Each scene shows the same named points in several views. A view is turned or mirrored, shifted and resized as a whole, has a little noise and may leave points out.
In the rows, 128 means zero.

Scene 1
View 1
zer: [127 157 105  61  95 167 189  63  98 107 120 130 110 106 102 191  96  64
 130  84 118 161  98 114 106 128]
Kir: [140 154 111  64 143 112 224 137 153 106  99 137 108 114  94 170  79  78
 143 109 137 165  53  70  83 142]
lini: [119 144  79  59 145 147 236  72  82 100  85 168 112 156 111 217 116  32
 153  39 109 218  64  20  60 118]
Rarel: [126 162  87  33 144 184 241 155 102 145 110  89 136  88  35 232  79  11
 126  80 125 174  28  82  28 171]
baf: [162 180 195 103 143 190 127 112  71 174  84 145 143  98  98  68 103  73
 152 126 104 205 111 106 131 226]
Puvo: [130 163  95  50 152 119 248 134 150 118 105 124 112 104  73 184  81  48
 154  79 147 183  35  60  59 146]
pap: [136 127  92  61  70  97 198  78 159  40 119 143  89 133 140 219  82 120
 106 122 126 113 105 122 123  71]
ridu: [129 133  81  56 111 122 226  97 133  75 106 146 104 136 109 230  88  69
 123  90 118 161  71  72  84 102]
bas: [130 137  87  58 129 136 223 107 106  89  90 146 117 142 102 227  92  52
 121  86 110 174  67  58  73 119]
futu: [120 137  90  57  87 215 176  36  36 108 112 137 129 124 106 238 114  33
 103  67  81 177 112 116  97 125]
lerik: [148 138 124  81  96 117 171  67 124  72 102 169  97 142 145 163 103 113
 125 118 114 151 118 104 145 110]
Bami: [148 142 121  69 119 121 199 134 150  95 104 134 111 115 106 177  81  92
 120 128 126 143  81 104 107 137]
roni: [171 157 180 107 103 163 115  87  88 119  91 165 125 125 141 100 104 116
 121 150  94 165 140 129 167 173]
nole: [158 162 152  82 148 143 181 146 122 133  86 140 127 113  92 129  88  82
 137 129 117 180  77  81 106 179]
Mur: [144 163 118  54 109 127 209 139 167 112 130  99 103  73  71 168  72  83
 134 125 150 129  64 135 100 146]
povut: [161 147 149  93 111 112 163 106 145  91  93 161 106 131 137 130  97 121
 128 147 116 152 109 105 145 138]
Lev: [151 128 104  61 113  98 206 138 163  66 101 135 105 133 112 215  78 108
 100 146 121 121  77  94 104 110]
View 2
roni: [142 130 212 105 141 122  85 142  99 118 118 121 149 144  89 166 107 164
 123 139  85  97  97 124 114 148]
Kir: [139  98 175 107 103 171 160 160  86  84 113 100 101 172  96 158 151 122
  94  88 110 129 199 102 169 122]
Bami: [136 107 192 113 123 171 145 165  77  86 118 114  94 172 107 149 152 124
 100  93 106 126 158 104 157 115]
lerik: [157 138 220 109 139 172 119 149 107  89 150 134  96 148 106 150 126 126
 113 100 100 103 145 124 109 110]
zer: [134 108 195 137 110 135 141 137  69  96 141 137 119 162 113 157 153 154
 134 109 126 118 165 128 134 104]
futu: [175 124 193 141 109 111 176 123  53  78 152 177 112 178 131 168 143 176
 173 128 141 115 173 139 109  61]
Rarel: [132  67 133 139  77 123 217 164  16  72  85 121 107 213 127 163 186 154
 125  98 144 156 211  96 202  86]
baf: [121 100 176 108 105  81 104 130  81 132  88  96 190 151  74 189 110 184
 130 146  97 107 138 118 155 163]
lini: [204 116 169 100  80 155 198 131  98  61 135 132  98 184 104 188 122 138
 133 108 133 114 253 118 140  73]
Mur: [ 98  85 185 140 114 165 143 164  59  97 127 105 106 163 113 136 185 125
  95  80 118 137 164 113 170 119]
Lev: [150 117 200 107 137 194 155 178  81  70 118 129  69 182 119 139 153 109
  92  84  99 128 149  96 152 104]
bas: [176 113 174 108 105 163 184 154  76  60 122 135  85 192 116 165 142 131
 121  99 123 123 204 108 148  83]
View 3
lerik: [ 94 155 133 166 115 108 134 115 122 100 162 181 134 106 125 143  89  99
  97 173 130 141 161 104 142 140]
Kir: [132 111 138 115 154 133 114 154  62 145 175 147 177 116 163 105 102 103
  80 157 140 136 138 126 166 107]
ridu: [133 145 141 157 149 117  99 118  71 120 165 137 177  99 116 116  72  89
  71 174 124 137 134 132 171  84]
lini: [122 115 163 197 176 107  63  98  37 115 140 110 195  77 155 101 101  84
 112 150 139 111 104 107 172  72]
baf: [141  64 170  95  95 135 102 124 134 135 136 176 160 118 197 159 152 155
 174 109 219 125 133  64 107 170]
roni: [111 117 148 134  82 110 130 109 158 110 152 208 133 114 155 170 119 137
 146 143 182 139 163  66 103 179]
Mur: [153 114 141  68 132 155 124 163 109 155 169 139 157 131 139 134  86 110
  60 157 141 153 148 149 167 115]
zer: [144 124 161 128 118 131  93 110 130 121 137 134 152 107 130 160  92 108
 106 150 151 143 128 119 154 116]
povut: [101 132 130 138 112 113 143 137 119 119 174 204 140 117 146 134 105 116
 103 167 147 144 173  96 130 158]
Rarel: [205  89 170  83 162 149  60 138  54 161 152  87 230 111 136 113  81 119
  75 139 171 131  99 140 163  59]
Puvo: [144  99 148 113 172 141  95 152  44 152 164 117 192 110 166  97 105 100
  78 150 141 125 123 140 180  83]
bas: [138 132 146 161 153 109  85 113  56 121 160 132 196  91 126 109  74  96
  84 163 142 129 123 119 157  81]
futu: [160 135 180 170 118 110  52  59 126 100 117 113 177  82  92 170  66 108
 126 153 158 139 102 101 149  80]
nole: [136  94 148 104 130 132 117 147  82 142 169 173 182 120 178 119 119 134
 116 139 179 133 143 100 128 138]
Bami: [135 128 136 118 130 127 123 144  94 135 178 167 171 118 135 124  85 112
  74 166 140 145 153 122 147 118]
pap: [106 181 125 157 123 113 136 121 117 110 177 169 135 108  88 137  52  81
  50 196  95 157 165 138 168 108]
View 4
nole: [112 135 122 144 109 155 156 153 127 126 101 159 135 117 141 142 125 133
 109 156 127 103 123 166 132  99]
Bami: [112 130 131 160 150 111 160 146 129 119 108 145 138 116 129 135 110 140
 117 169 122 110 133 153 141 101]
baf: [130 142 117 133  61 204 183 146 104 135 110 161 107 137 161 147 144 118
 101 135 155 105 115 141 121  85]
Rarel: [143 108  93 163 138 167 159 146 152 127 126 160 143 128  82 109 100 167
 113 181  62  83 117 185 141 146]
povut: [101 146 143 149 131 105 166 150 117 122 107 143 123 115 158 146 119 121
 115 150 157 122 133 134 136  76]
Lev: [ 95 123 137 169 178  83 163 152 140 114 101 138 148 113 128 132  97 144
 121 174 117 113 134 155 145  96]
ridu: [129 140 119 158 170  82 163 161 156 119 131 139 127 111 110 118  87 144
 127 164 106 105 129 155 137 124]
zer: [143 134 118 156 131 126 184 136 120 126 143 137 106 131 119 124 107 146
 109 160 126 112 130 129 135 108]
roni: [115 144 138 142 104 144 195 151 103 125 108 136 103 133 167 144 131 114
 105 132 178 125 120 108 127  62]
Mur: [116 123 133 175 135 125 149 108 112 120 120 149 139 120 115 134 120 160
 108 194 108 108 143 152 149 106]
pap: [111 133 144 168 179  60 173 139 123 117 129 125 122 117 126 126  98 145
 118 175 136 126 143 120 145  93]
lerik: [120 153 137 151 150  78 176 156 126 120 125 133 110 113 145 136 104 125
 120 146 153 125 133 122 133  89]
bas: [133 136 108 150 158 105 165 174 162 123 128 144 127 116 109 114  89 138
 122 154  99  98 120 163 132 129]
Puvo: [130 143 107 151 132 123 128 144 151 124 127 161 143 106 108 128 105 150
 121 178  88  91 130 190 137 139]

Which points are out of place in each view (at most two, in the order of its rows)? Write none if all are in place.
view 1: zer
view 2: Rarel
view 3: none
view 4: pap
